Each row is a point on a landscape with many valleys, with its height.
A ball rolls from a point to the lowest of its 2 nearest points, and stops where none of them is lower. Distance is the straight distance between rows; heights are no part of it.
K_912 (h 42.6): -70  -140  -278  232  40  -15  -6  55  357  -61  214  186  284  77  64  165  -96  81  83  48  171  -34  29  36  -149  -55  -96  123  16  -13  2  -143  122  52  214  10  -234  74  -89  142  117
K_944 (h 47.3): 130  -35  129  68  -107  335  138  -131  -36  33  327  10  -301  57  -43  -45  142  -45  -50  -74  -58  -48  102  -218  -8  32  149  -47  27  -205  -161  97  -164  -252  -5  41  97  20  77  214  -64
K_958 (h 29.1): -86  406  37  -330  289  -72  2  92  120  67  -47  -117  117  -199  4  -30  -104  -15  6  -77  -71  134  160  -101  -157  -107  -66  286  -104  140  136  19  -6  -99  104  22  -71  -146  172  -93  -145
K_551 (h 46.8): -16  -150  -158  122  91  21  -53  -80  409  -39  333  137  263  -100  34  239  -48  151  70  -20  150  -146  63  55  -214  156  11  231  136  109  -153  -328  138  104  250  -95  -410  108  62  444  51
K_935 (h 51.4): -63  25  103  -27  -46  199  -297  -216  -271  243  53  -203  54  -51  -204  248  -176  -188  -90  212  -6  132  -4  8  63  -17  89  -193  111  140  -9  131  85  227  198  -335  39  -136  103  -34  182
K_405 (h 69.3): 237  112  -32  156  -20  82  80  21  28  -197  61  -111  139  -105  84  40  -19  26  -57  117  91  -69  228  -77  101  -125  127  -109  -269  -136  153  255  223  134  -59  -145  169  103  -124  -1  238
K_176 (h 57.2): 16  -206  89  -18  114  -68  -50  -207  101  -23  70  110  -96  -2  -214  131  46  40  -79  150  -62  190  -128  95  128  -157  15  204  197  24  232  -13  34  -127  100  -159  73  56  -36  168  163
K_808 (h 27.1): -113  -283  -196  134  -231  -43  337  197  -9  -133  159  423  35  236  -8  -86  95  132  50  -63  126  -46  -35  24  -151  56  8  -75  27  -164  -51  -153  -10  -66  -54  341  -59  111  -75  41  -34
K_152 (h 49.7): -10  -113  -9  -22  124  92  -26  -37  392  29  194  206  41  -63  121  175  105  48  40  -73  74  -265  78  38  -153  340  74  71  157  140  -248  -263  -30  -14  154  -99  -247  2  86  452  -102
K_133 (h 57.6): -139  99  4  -14  -243  -134  -29  32  -26  28  -30  -7  -26  24  65  -161  201  129  -93  -412  -80  -101  -133  138  99  116  219  24  10  -74  -8  -110  49  88  -293  191  -38  -79  27  68  -427
K_216 (h 38.6): 115  24  74  43  -42  -139  -78  9  -29  -175  -119  -103  -102  -21  214  -216  173  27  -67  -78  -109  -193  -85  60  220  130  216  -161  -100  -93  94  64  59  -32  -300  -19  213  135  -114  9  -141
K_295 (h 37.1): -127  -121  -258  142  121  -87  15  87  288  -126  42  186  153  155  136  80  -125  8  74  216  183  66  -13  -51  -72  -216  -87  36  -58  -25  164  37  109  -71  108  -10  -33  80  -130  -41  181
K_469 (h 33.4): -52  463  42  -253  256  8  -65  176  98  85  -144  -333  103  -296  153  13  -134  -128  55  26  -26  95  179  -165  -104  -76  -82  42  -154  137  31  176  50  29  96  -145  46  -189  72  -135  -66
K_427 (h 51.1): -46  172  -80  25  63  69  -201  -107  321  148  -89  -172  -335  -5  335  -24  207  -253  76  -104  -78  84  140  -144  246  27  134  -330  -102  -4  120  311  110  -100  -80  -139  237  48  -80  -143  -197
K_26 (h 38.7): 66  -40  -101  58  39  146  46  14  -32  19  -20  -203  -140  42  177  -86  115  -165  107  34  43  -118  129  -192  -70  -35  -131  -107  -47  -49  -139  143  -258  -254  51  34  181  24  -97  -122  75
K_577 (h 41.3): -105  86  130  -324  156  24  -79  -16  261  245  -47  11  -257  -13  18  150  -39  -246  68  143  -112  185  43  -17  -12  50  -74  -159  116  193  -135  136  -72  -25  133  -158  27  -139  176  -107  -19
K_443 (h 54.4): 15  264  -35  125  6  71  -159  -220  50  26  91  -240  -205  -23  70  -80  119  -159  -39  -123  -75  -8  179  -154  190  -200  208  -150  -169  -171  186  298  127  -36  -75  -113  267  12  -70  -44  -155
K_231 (h 53.4): -23  -273  13  22  -106  -117  -91  -162  91  115  -58  280  -241  171  -225  202  93  15  -65  107  -138  181  -276  171  192  -114  44  -71  214  -23  115  -35  30  62  -39  -9  66  30  -10  75  17
K_178 (h 49.6): -56  58  -131  211  -40  144  -350  -73  -289  208  -107  -344  107  -81  -47  -84  64  -134  57  -78  -34  -131  51  -95  212  -230  -154  18  -249  -110  -42  74  -70  -79  -38  67  94  -90  -122  -188  37
K_745 (h 61.4): 102  -145  275  -107  160  -204  -170  -108  295  -37  -184  -63  -252  -187  -10  12  246  44  -45  123  -295  -29  -211  172  278  -5  -103  117  113  118  85  -62  -49  -118  -113  -216  120  -1  -17  125  148
K_845 (h 32.6): 254  -76  242  -79  -6  -10  163  77  -109  -110  29  184  -64  -73  -189  11  7  246  -27  101  -49  -74  -16  80  -119  198  -83  124  56  -51  -182  -123  -104  119  -19  45  -137  -9  52  125  208
K_352 (h 54.7): -5  -138  -111  184  -102  206  13  29  484  114  364  169  -111  74  103  276  224  -71  106  -52  35  -102  4  -115  16  16  0  -111  0  -117  -253  -86  16  26  88  50  -189  -24  -35  271  -94
K_997 (h 67.0): -36  -83  17  -208  88  -64  38  103  -208  -13  -268  46  -19  -55  -132  -114  -74  84  75  54  -85  -29  -157  79  -173  112  -233  209  85  198  -167  -250  -245  -69  9  108  -111  -59  25  -239  59
K_806 (h 35.0): 92  122  165  -312  263  0  22  30  -122  -7  -187  -297  -208  11  132  -255  14  -159  -63  10  -220  -21  121  -92  55  2  -71  53  -64  60  -82  227  -209  -274  -19  -30  348  27  -11  -136  63
K_945 (h 16.0): 6  -182  3  -1  -91  207  201  -109  -200  175  193  220  -210  236  -203  25  -4  -38  64  102  8  143  -68  -119  -216  39  -44  16  168  -98  -215  31  -216  -71  180  280  -24  -40  95  60  -118
K_237 (h 27.6): 144  88  122  -139  154  -65  193  169  400  -247  -15  25  16  -180  335  17  66  35  77  42  77  -171  112  -10  -57  267  -22  -101  -18  127  -151  -57  -17  -54  -84  -159  -43  66  14  154  73
K_9 (h 37.2): -11  305  136  -224  202  131  -136  -11  263  161  -95  -261  -40  -248  189  86  -72  -252  61  135  -66  87  184  -152  -39  51  -66  -151  -5  194  -156  240  42  11  178  -343  -9  -155  161  -115  40
K_287 (h 37.0): 35  -131  112  74  6  16  -81  -22  -200  -79  -157  -113  70  -75  -17  -97  -51  48  49  48  12  -166  -101  71  43  160  -136  -26  158  171  -55  -166  -135  -79  -24  -225  -42  24  -73  35  94
K_336 (h 32.2): -271  153  -13  -99  61  -44  -197  -64  162  148  -85  -110  146  -82  119  133  -109  -102  -13  -52  32  168  -119  33  17  4  47  -22  116  177  159  -30  112  82  163  -188  -200  -202  205  3  -181
K_454 (h 46.6): 36  13  74  -137  7  -40  -50  69  -364  0  -193  -116  171  2  0  4  -271  5  -82  190  69  86  -32  78  -34  80  41  -176  56  147  67  113  75  195  -27  -115  95  -24  27  -195  149
K_12 (h 56.0): 65  -84  115  -121  -12  92  216  -116  -121  69  166  223  13  123  -122  227  -282  -91  -71  330  82  222  1  31  -199  114  125  -77  191  6  -34  172  29  231  200  -146  -68  13  190  82  233
K_550 (h 65.3): -248  -109  -263  246  -85  -143  -149  -163  -81  -12  57  82  199  118  -128  92  -79  93  -39  -72  136  93  -118  149  82  -274  7  139  119  -62  294  -108  121  45  50  29  -94  -3  -116  73  -115
K_523 (h 57.5): -15  -200  -158  309  -63  173  -150  18  491  101  204  76  -60  -43  -28  224  317  37  222  -28  -110  -137  9  -62  111  -280  -226  -54  -86  -139  -237  -63  -25  -37  45  116  -232  -4  -104  91  32
K_222 (h 40.5): 19  -293  80  243  -106  -8  -59  -129  -338  -146  -141  20  160  -93  -155  -73  -140  162  45  10  163  -139  -134  196  -74  246  -150  105  203  165  -53  -344  -115  55  47  -148  -154  111  -52  -24  129
K_500 (h 73.8): 222  -172  99  53  -41  -167  72  31  -69  -206  -82  152  13  36  -53  34  -113  127  -96  243  22  -60  -43  115  33  31  28  -129  -21  -81  150  74  112  173  -159  -121  90  185  -104  -22  312
K_483 (h 33.9): 174  -158  -95  209  -93  271  135  -61  -163  26  208  -25  -196  108  -22  -58  186  -111  89  61  -4  -134  232  -238  -89  -170  -177  -75  -138  -186  -168  206  -271  -269  89  237  192  101  -100  -89  241
K_905 (h 44.7): -79  110  44  -205  73  182  11  91  180  216  7  79  -196  52  131  100  -15  -193  74  65  1  114  116  -199  -97  111  -12  -285  -23  47  -258  194  -123  42  14  -42  -11  -115  96  -174  -137
K_7 (h 49.5): -22  149  146  -43  -47  91  -232  -43  -263  167  -142  -228  231  -163  -121  217  -226  -90  -28  97  77  39  29  39  35  41  14  -86  -16  122  37  50  85  365  105  -299  -88  -114  73  -60  126
K_276 (h 39.5): 14  -78  1  45  -118  -279  154  142  -64  -300  -30  45  165  -106  -25  -212  68  337  -15  -187  -9  -177  -117  240  -65  172  8  220  -15  -23  -6  -288  12  -23  -234  100  -124  95  -73  88  16
K_318 (h 50.6): -177  -231  -14  -2  -117  -62  -81  -215  -79  161  68  258  -104  187  -316  253  -90  -36  -61  82  -51  286  -256  148  55  -62  40  32  338  53  121  -28  -13  75  60  15  -19  -34  113  66  -126
K_322 (h 46.9): 59  135  -176  48  -26  -48  -86  38  22  89  -5  88  -68  159  -59  75  -33  -52  35  17  5  146  95  -52  172  -281  60  -159  -320  -148  148  295  238  185  -110  219  270  49  -68  -249  -57
K_52 (h 39.1): 28  118  15  172  152  -22  -35  -33  -71  -200  -180  -377  339  -189  364  -93  -284  -127  96  99  131  -67  137  -34  49  39  -23  -120  -105  178  219  92  130  41  90  -372  22  -1  -29  -40  244
K_559 (h 59.1): -220  88  -106  -85  -272  -88  -36  115  -8  150  6  149  64  1  4  52  93  189  -27  -370  4  19  -122  190  -29  111  73  -17  -40  -3  -91  -224  15  200  -172  203  -225  -89  31  142  -392
K_372 (h 43.6): 130  -72  12  -83  -57  -22  -12  103  -375  96  -116  -126  -158  -5  -169  -294  160  50  1  -67  -227  -220  -17  -5  44  -61  -230  165  -15  -165  -307  -9  -259  -173  -138  353  173  -6  -60  -222  55
K_189 (h 29.2): 184  59  -1  -4  68  -86  -7  95  -348  -134  -236  -349  73  -53  108  -281  -75  -54  -52  74  -30  -186  110  -28  80  -82  -91  23  -218  -62  39  186  -28  -75  -108  10  378  128  -230  -243  286
K_867 (h 56.8): -192  115  -199  68  98  -117  127  64  -82  -173  17  -56  290  76  55  -80  -189  53  -51  -31  196  90  39  -28  -107  -47  78  168  -29  50  352  -81  122  -102  36  33  -51  76  -37  -73  -41
K_681 (h 58.6): 51  -16  37  55  64  35  -145  -50  259  105  -38  27  102  -189  -162  169  -37  110  48  137  -10  -73  -15  39  -23  -88  -244  185  24  5  -125  -159  -28  66  104  -62  -276  -38  4  56  165
K_252 (h 60.7): -228  -48  -229  61  -210  -91  19  43  203  80  143  215  131  7  -51  147  81  219  34  -328  55  -1  -52  143  -115  13  21  128  -3  59  4  -253  97  209  -37  265  -307  -68  58  141  -243
K_253 (h 67.6): -187  19  -103  163  -55  -85  -159  -117  -216  11  -51  -66  73  94  -58  -78  21  -1  -78  -138  46  165  -117  80  169  -239  112  114  -22  -61  340  -7  88  -56  -46  69  88  -38  -66  -52  -144
K_27 (h 23.2): 224  55  126  -163  -23  -4  92  80  -541  -127  -169  -278  -54  153  35  -244  -29  25  -144  -22  -97  -151  171  -75  -24  25  63  20  -73  -188  -57  235  -118  6  -113  88  296  148  -98  -191  218
K_771 (h 23.5): -209  232  -118  -199  281  -10  -42  115  215  58  -111  -201  224  -153  168  -85  -143  -72  97  -104  115  26  76  -62  -166  79  -86  190  -27  266  76  -92  5  -175  281  -57  -242  -87  192  -72  -136
K_351 (h 21.6): -56  -12  -152  2  -144  21  310  277  76  -84  163  238  64  142  17  12  83  44  70  -74  74  -30  51  -49  -201  32  12  -68  -137  -144  -130  -111  32  -1  6  362  -76  -19  65  -107  -59
K_293 (h 25.5): 140  -219  50  156  -146  108  137  30  70  -95  91  208  -205  91  21  82  193  -22  74  142  99  -135  -2  -86  5  75  -6  -276  16  -235  -202  -14  -46  8  -79  57  58  129  -122  47  127
K_961 (h 20.8): -64  -171  -96  -41  -133  57  62  -16  -308  178  -36  265  -95  193  -226  49  -33  -67  103  145  -21  159  -66  -37  -72  -94  -99  -47  67  -40  -121  -14  -179  25  37  280  25  1  38  -150  -19
K_546 (h 56.6): 45  -40  180  -61  -47  42  -150  -169  98  93  19  60  100  -197  -177  188  -61  99  -57  -2  1  -27  -129  111  15  160  -54  152  161  138  -120  -214  -48  185  137  -241  -305  -68  157  251  10
K_644 (h 49.8): 100  25  186  124  -256  252  74  -104  -16  1  323  -3  -243  -1  -93  -19  245  15  -61  -223  -106  -73  32  -66  95  15  197  -102  -92  -276  -58  21  -27  20  -131  112  15  -69  41  233  -230
K_277 (h 29.4): 162  250  128  -306  187  -20  141  198  -347  -96  -149  -343  -51  8  148  -303  -35  -59  -136  -126  -102  -41  226  -178  -47  96  68  43  -70  21  -126  278  -35  -104  -95  34  259  -20  -8  -180  -72
K_811 (h 40.6): 261  -56  80  -106  93  -53  59  137  -78  -48  -103  -21  -169  -86  -71  -227  190  60  8  37  -190  -217  -19  14  7  -76  -253  182  -148  -154  -218  26  -224  -211  -154  246  190  71  -134  -149  228
K_678 (h 53.9): -162  -83  -25  157  -216  -120  -329  -62  -171  173  -271  -46  17  -124  -241  -21  149  97  22  -123  -171  -57  -284  170  287  -175  -263  210  -53  18  -87  -231  -82  48  -146  136  -58  -147  -128  -184  -78
K_177 (h 25.3): -13  -63  -30  16  -234  -90  121  56  -174  204  -57  364  -44  164  -274  157  2  178  51  49  -58  124  -154  89  -85  -106  -83  7  -50  -113  -101  -23  55  219  -65  375  -72  -41  19  -116  26
K_345 (h 38.4): 130  -64  -47  138  -157  -157  176  42  -96  -154  52  174  11  120  -106  -90  105  167  -39  -54  38  -8  -72  91  47  -96  126  28  -73  -264  206  -7  156  79  -208  250  80  134  -112  -38  43
K_607 (h 70.4): -288  26  -80  -47  132  -204  -50  -143  -169  -48  -144  -22  13  204  -96  -140  -49  0  -52  -78  -37  307  -188  96  109  -203  96  156  208  117  407  33  49  -161  14  5  149  24  -4  -45  -167
K_798 (h 36.0): 331  -93  222  -1  -25  -5  256  49  -115  -154  122  109  -116  -101  -218  -104  157  176  1  40  -89  -147  83  8  -71  50  -173  178  -10  -230  -192  -56  -87  -87  -99  126  43  74  -35  83  293
K_562 (h 42.8): 65  -2  -125  158  -246  -101  -89  28  -182  -57  -62  58  -3  174  -10  -73  34  15  -95  -74  13  11  -37  59  210  -146  224  -161  -170  -269  261  169  257  169  -264  142  203  106  -166  -159  -110
K_518 (h 15.8): 46  4  -45  27  -25  157  234  92  32  -1  231  58  65  95  37  12  -21  -64  49  0  172  -53  172  -133  -251  74  57  -57  -35  -40  -142  5  -73  -30  81  137  -67  25  82  14  -62
K_558 (h 29.3): -14  -93  -129  20  249  -68  70  -14  439  -167  101  142  30  46  178  72  0  -126  56  286  134  71  16  -115  -120  -20  -74  63  111  110  69  -27  47  -265  198  -192  -71  119  -52  72  239
K_870 (h 60.1): -48  -127  -118  324  -147  277  -166  62  248  170  190  -39  155  -84  -168  176  244  51  252  -95  -71  -175  22  -47  56  -175  -332  78  -245  -26  -299  -245  -59  72  187  159  -308  -136  -51  -45  55
K_438 (h 36.1): 189  -115  183  94  -133  -172  95  139  -103  -222  -99  126  92  -169  -37  -102  103  264  20  -20  -5  -263  -62  157  -39  226  -28  28  -59  -78  -112  -240  17  120  -194  4  -91  99  -26  70  155
K_934 (h 55.9): -123  30  2  -38  -123  -171  -204  -70  -59  97  -190  7  -64  -62  -51  -130  172  76  -25  -241  -209  -74  -222  131  216  -15  5  115  -25  -10  -16  -152  -89  -20  -234  193  -9  -80  -24  -54  -270
K_623 (h 62.9): -4  121  47  -248  83  -236  149  111  -208  -93  -133  89  113  -5  -213  -44  -211  180  -86  30  -39  188  -79  156  -150  -44  -10  265  20  21  157  -67  35  58  -7  139  -32  40  44  -80  90
K_316 (h 59.9): -35  182  -71  -137  174  -86  158  118  -208  -165  -24  -81  271  -13  10  -156  -253  86  -59  3  108  117  79  20  -282  12  -34  317  -50  113  211  -77  -30  -118  84  23  -81  52  49  -99  69
K_224 (h 58.5): -104  -168  129  -103  27  -143  -199  -150  -24  81  -289  18  -135  -69  -206  -18  117  94  -44  31  -227  72  -246  227  216  -34  -107  141  180  183  46  -148  -80  -106  21  -67  33  -75  4  -13  22
K_103 (h 49.9): -243  204  -23  -12  144  58  -52  -66  -74  -4  15  -278  14  92  300  -218  -1  -219  -61  -220  153  62  122  -112  25  163  227  -242  107  132  223  80  9  -120  124  -233  -11  -52  130  33  -280
K_565 (h 42.7): -222  -1  30  -157  -22  -89  -105  -21  -295  25  -186  -199  90  135  111  -2  -264  -129  -79  39  55  173  -88  114  57  60  131  -248  134  219  332  85  109  95  -9  -210  131  -6  138  -159  8
K_180 (h 35.2): 93  -83  106  92  -116  -15  85  72  -26  -223  1  -91  -112  -14  156  -238  253  78  -6  -127  -26  -223  -53  2  105  98  72  -7  -59  -126  -72  -18  -37  -221  -229  58  108  41  -51  80  -136
K_378 (h 64.0): 95  157  -71  -23  79  190  268  -17  135  -136  328  -39  -149  91  168  -7  73  -107  -48  -11  75  79  275  -287  -143  -38  167  -68  -139  -124  103  244  -9  -297  58  22  172  68  35  111  -47
K_425 (h 42.4): -57  80  9  128  57  -7  -103  -56  92  -127  -5  -305  358  -131  313  57  -191  -140  52  11  182  -90  119  -14  43  80  123  -177  -23  99  224  -24  195  132  48  -364  -90  31  -33  139  79
K_972 (h 62.8): -189  -83  -285  157  -126  -65  -14  23  52  87  112  219  188  98  -189  147  -43  128  49  -120  101  109  -116  125  -66  -202  -100  183  47  -91  68  -195  77  153  56  245  -293  30  4  -31  -111
K_236 (h 65.1): -78  51  85  -325  50  -220  25  113  -344  17  -333  -28  151  0  -145  -130  -235  141  -37  17  -11  114  -145  188  -152  105  -126  226  92  222  36  -166  -82  42  -15  55  -44  -70  46  -222  45
K_982 (h 32.9): 106  -103  92  -52  53  5  36  140  79  -116  -155  30  52  -101  214  -37  -62  5  50  102  54  -202  -55  70  -84  302  -120  -152  37  171  -148  -149  -66  80  -52  -191  -73  9  18  4  166
K_532 (h 10.2): -105  -115  -9  21  -12  201  204  -12  102  69  291  228  -121  252  28  31  -29  -107  36  1  146  28  25  -156  -171  171  52  -54  41  -7  -195  -79  -130  -133  195  194  -117  16  154  149  -217
K_412 (h 44.1): -8  -190  1  82  13  58  -34  -209  -249  17  -42  78  67  10  -370  47  -160  66  -8  190  49  75  -101  128  -62  72  -95  232  326  131  39  -195  -88  26  190  -110  -100  40  82  40  128
K_79 (h 33.1): -15  -275  -144  181  -83  -201  201  101  82  -121  82  420  -117  191  -117  -36  76  164  17  76  65  70  -86  61  -26  -153  -9  48  77  -243  119  -75  50  -69  -129  268  16  147  -61  -11  19
K_693 (h 35.1): 149  93  104  24  125  -97  -73  -16  -236  -180  -327  -384  183  -150  232  -163  -188  -93  26  138  -5  -109  90  -15  82  13  -73  -42  -127  172  137  113  72  36  -24  -292  213  68  -130  -137  395
K_510 (h 51.2): 93  16  245  -24  -182  104  -27  -117  33  47  189  74  -177  -40  -46  -13  174  44  -118  -247  -73  -59  -54  -4  89  139  238  -47  129  -85  -38  -24  1  53  -142  -38  -70  -25  56  344  -274
K_721 (h 46.7): 85  28  30  19  -92  -50  -254  -12  -377  135  -211  -164  -25  -25  -204  -209  74  14  -10  15  -179  -148  -43  43  212  -140  -121  51  -140  -111  -90  44  -70  32  -128  170  223  -29  -160  -239  114
K_123 (h 55.2): -18  222  -46  75  -80  195  -69  -59  -65  28  177  -305  -99  52  196  -167  142  -211  -7  -202  -22  -84  223  -218  74  -53  184  -226  -169  -106  -6  218  -26  -83  -81  -16  211  -78  -23  -83  -213
K_28 (h 71.4): 182  67  15  154  -13  -113  78  61  -144  -296  -54  -134  298  -115  105  -68  -113  99  -32  79  150  -99  83  79  -8  -63  63  -33  -108  -25  235  32  174  142  -113  -133  28  123  -125  39  204
K_916 (h 52.9): -25  17  51  101  -159  200  -27  -149  -71  -22  221  40  63  -7  -14  69  45  43  -90  -160  130  -69  -84  51  51  120  173  -36  132  -48  56  -138  47  105  -25  -114  -157  -43  79  276  -185
K_998 (h 53.0): -130  130  49  42  -30  210  7  52  -32  44  112  -201  -121  81  220  -164  122  -141  8  -236  65  -26  110  -164  -22  132  187  -249  -36  -2  -71  55  -66  -67  -60  -17  29  -88  86  26  -325
K_812 (h 30.0): 213  -242  -59  147  -193  261  120  29  -58  102  86  110  -315  108  -101  101  155  -82  140  124  14  -107  83  -217  -13  -68  -103  -216  -105  -264  -378  143  -219  -34  26  223  169  64  -92  -61  212
K_445 (h 51.8): 37  -250  61  44  49  117  -3  -78  423  40  269  258  -155  25  62  238  150  -13  57  40  76  -129  -45  -35  -22  198  -67  -9  226  19  -261  -140  -98  -114  151  -150  -185  45  30  387  -10
K_117 (h 29.5): 124  -112  120  -28  -137  -41  238  53  -90  37  53  367  3  17  -287  59  -62  269  -4  40  -30  66  -125  92  -219  64  -99  134  58  -103  -156  -179  4  128  26  186  -260  40  82  73  105
K_927 (h 36.9): -192  219  2  -216  120  -132  -123  -2  114  111  -148  -96  87  -19  83  104  -191  -185  -74  22  -43  272  12  29  79  -52  135  -165  49  183  294  192  244  147  74  -205  62  -99  150  -136  -94
K_141 (h 43.8): -24  54  -9  -102  -41  -329  97  149  143  -176  -113  151  131  -54  75  -110  -22  233  -67  -133  -19  3  -120  244  -6  23  82  218  -1  -8  196  -143  120  79  -262  73  -55  60  -93  123  -113
K_383 (h 54.8): 49  5  145  -34  -69  4  18  -27  -1  -64  36  82  175  -72  41  164  -88  117  -117  -70  139  -33  -98  173  0  263  163  -109  109  125  29  -133  125  325  -42  -218  -253  -45  89  248  -49
K_155 (h 69.4): -127  -237  -163  20  83  -21  0  38  -104  65  -195  167  -96  44  -258  -88  4  36  92  103  -84  37  -171  30  -70  -163  -366  310  154  133  -100  -200  -280  -254  77  303  1  -37  -101  -188  31
K_3 (h 42.5): 68  2  28  7  -159  -141  -52  20  -390  -156  -164  -222  -28  170  56  -284  6  3  -160  -118  -19  -51  -67  113  202  40  266  -155  -60  -137  189  175  118  89  -270  21  272  112  -152  -116  -161
K_96 (h 52.5): -87  181  -169  142  10  -196  95  181  93  -274  21  -120  326  47  270  -144  -74  80  -48  -181  66  -21  111  76  -16  -99  215  40  -164  -56  334  -29  227  38  -181  146  29  0  -63  -1  -130
K_606 (h 53.5): 99  -170  250  -29  -118  192  -70  -210  -255  192  77  11  -81  89  -278  218  -191  -127  -51  228  -17  116  -99  18  24  117  108  -181  210  44  -108  77  -17  218  178  -277  -30  -59  91  105  168
K_247 (h 46.0): -96  194  -121  -158  124  -101  -77  226  274  117  -131  60  108  -54  72  128  -124  5  54  10  -14  111  60  -47  -15  -249  -73  -42  -206  15  -16  153  150  178  -20  123  -30  -154  22  -259  -41
K_568 (h 58.2): 92  100  150  -272  144  106  231  -109  5  64  200  154  -117  77  -133  132  -199  -102  -122  214  -4  215  29  -74  -203  140  153  20  123  25  -70  159  -9  -22  220  -135  -26  -45  241  146  -14
K_584 (h 48.2): -34  119  -77  -67  135  12  -61  52  386  152  -130  -41  -276  0  351  52  59  -266  86  39  -12  113  152  -191  12  20  76  -395  -72  56  -77  314  41  -44  -27  -129  175  -2  -10  -193  -161
K_504 (h 47.6): -199  -122  -110  -18  -7  -59  -90  -188  -178  143  -15  119  79  102  -251  142  -181  0  -37  71  18  308  -203  118  6  -69  4  203  295  178  163  -109  40  -15  265  -51  -127  -56  113  30  -68
K_937 (h 44.2): 170  -4  211  -180  118  185  156  -129  33  11  96  -41  -464  67  16  -96  137  -59  -39  45  -183  -13  89  -155  35  84  48  -12  51  -31  -192  156  -206  -340  -35  -49  201  29  9  122  -12
K_474 (h 40.1): 192  106  43  -261  162  219  115  29  -6  52  -8  -165  -428  -26  157  -125  101  -174  26  -8  -131  -20  270  -251  -60  30  -110  -74  -77  -11  -259  317  -275  -332  1  18  345  20  -68  -100  79
K_51 (h 61.3): 121  134  41  -169  232  77  352  -66  183  -94  232  65  -198  64  43  72  -87  -145  -42  163  43  186  201  -271  -186  -32  93  23  -31  -8  31  266  -59  -221  162  -68  86  77  50  54  35
K_455 (h 30.3): 162  -191  107  134  -20  90  206  -21  170  -236  177  71  -142  63  176  -106  185  37  -7  7  128  -184  48  -77  24  212  127  -182  25  -87  -108  -73  -60  -147  -91  -80  82  131  -71  210  45
K_369 (h 28.3): -94  139  51  -138  238  -37  -63  28  212  65  -31  -53  126  -211  229  10  -106  -86  0  -23  59  7  -26  39  -75  221  19  30  72  283  53  -141  5  24  140  -189  -255  -86  135  115  -118
K_829 (h 49.4): -94  244  -154  -104  3  -39  -103  80  14  271  -34  89  -15  74  -77  76  -16  -89  0  -80  -38  195  0  -83  75  -198  51  -105  -229  -88  109  210  118  183  -112  279  115  -120  4  -282  -279
K_134 (h 46.1): -219  221  -48  64  110  90  -89  -4  145  -5  42  -281  172  -100  460  -36  -76  -210  36  -205  168  -105  158  -123  -33  171  184  -310  46  176  118  31  115  88  99  -301  -123  -94  80  150  -263
K_710 (h 20.5): 138  7  0  -44  270  7  170  85  593  -253  130  47  78  -136  296  173  -36  -42  44  208  118  -106  169  -115  -121  110  -54  -2  1  92  -161  28  25  -113  133  -269  -174  127  31  221  222
K_785 (h 66.7): 256  185  7  113  27  143  152  -98  155  -157  214  -97  -86  -74  20  -34  141  1  -33  -8  -38  10  237  -190  68  -199  151  60  -174  -216  117  205  50  -168  7  -9  172  59  -70  117  136
K_326 (h 51.9): -132  -35  -164  373  -176  53  -357  -78  -136  157  -128  -236  64  -106  -141  -125  221  -37  57  -127  -153  -158  -158  46  293  -262  -278  132  -149  -109  -84  -155  -111  -91  -108  129  29  -98  -163  -129  -12
K_183 (h 41.7): -149  120  -96  -233  48  -136  -95  100  145  155  -102  167  45  122  1  264  -237  -112  -49  199  -24  289  -9  22  -24  -176  74  -182  -42  96  163  215  220  227  42  -36  72  -87  96  -239  -28
K_943 (h 60.2): -8  -36  -106  247  50  120  -111  -28  247  88  162  41  178  -188  -218  211  24  131  108  -18  -16  -72  34  -50  -97  -81  -284  277  -87  40  -201  -284  -21  43  281  50  -384  -45  63  76  52
K_462 (h 56.1): -123  -239  28  76  -77  -39  -338  -179  -218  248  -243  105  -71  -48  -399  105  -12  43  14  79  -201  94  -296  196  240  -166  -221  113  101  113  -116  -151  -111  85  17  40  72  -104  -79  -132  86
K_341 (h 48.4): -27  167  -78  7  -54  -316  -80  97  -46  -141  -163  -141  222  -70  97  -146  -72  134  -88  -137  -20  -25  -25  149  184  -138  142  118  -138  -52  325  -5  242  147  -302  22  112  31  -95  -65  -101

Call two points neighbours if one is among the 2 nearest of the other. Go from one point of each pair to the other, from neighbour to neighbour, staying as low as possible. Name the highest point that can't be avoided.
K_771, K_532 | K_829
K_293, K_532 | K_562
K_293, K_27 | K_474

Where does a ball stop that starts at each point below?
K_550 | K_532
K_123 | K_27
K_7 | K_771
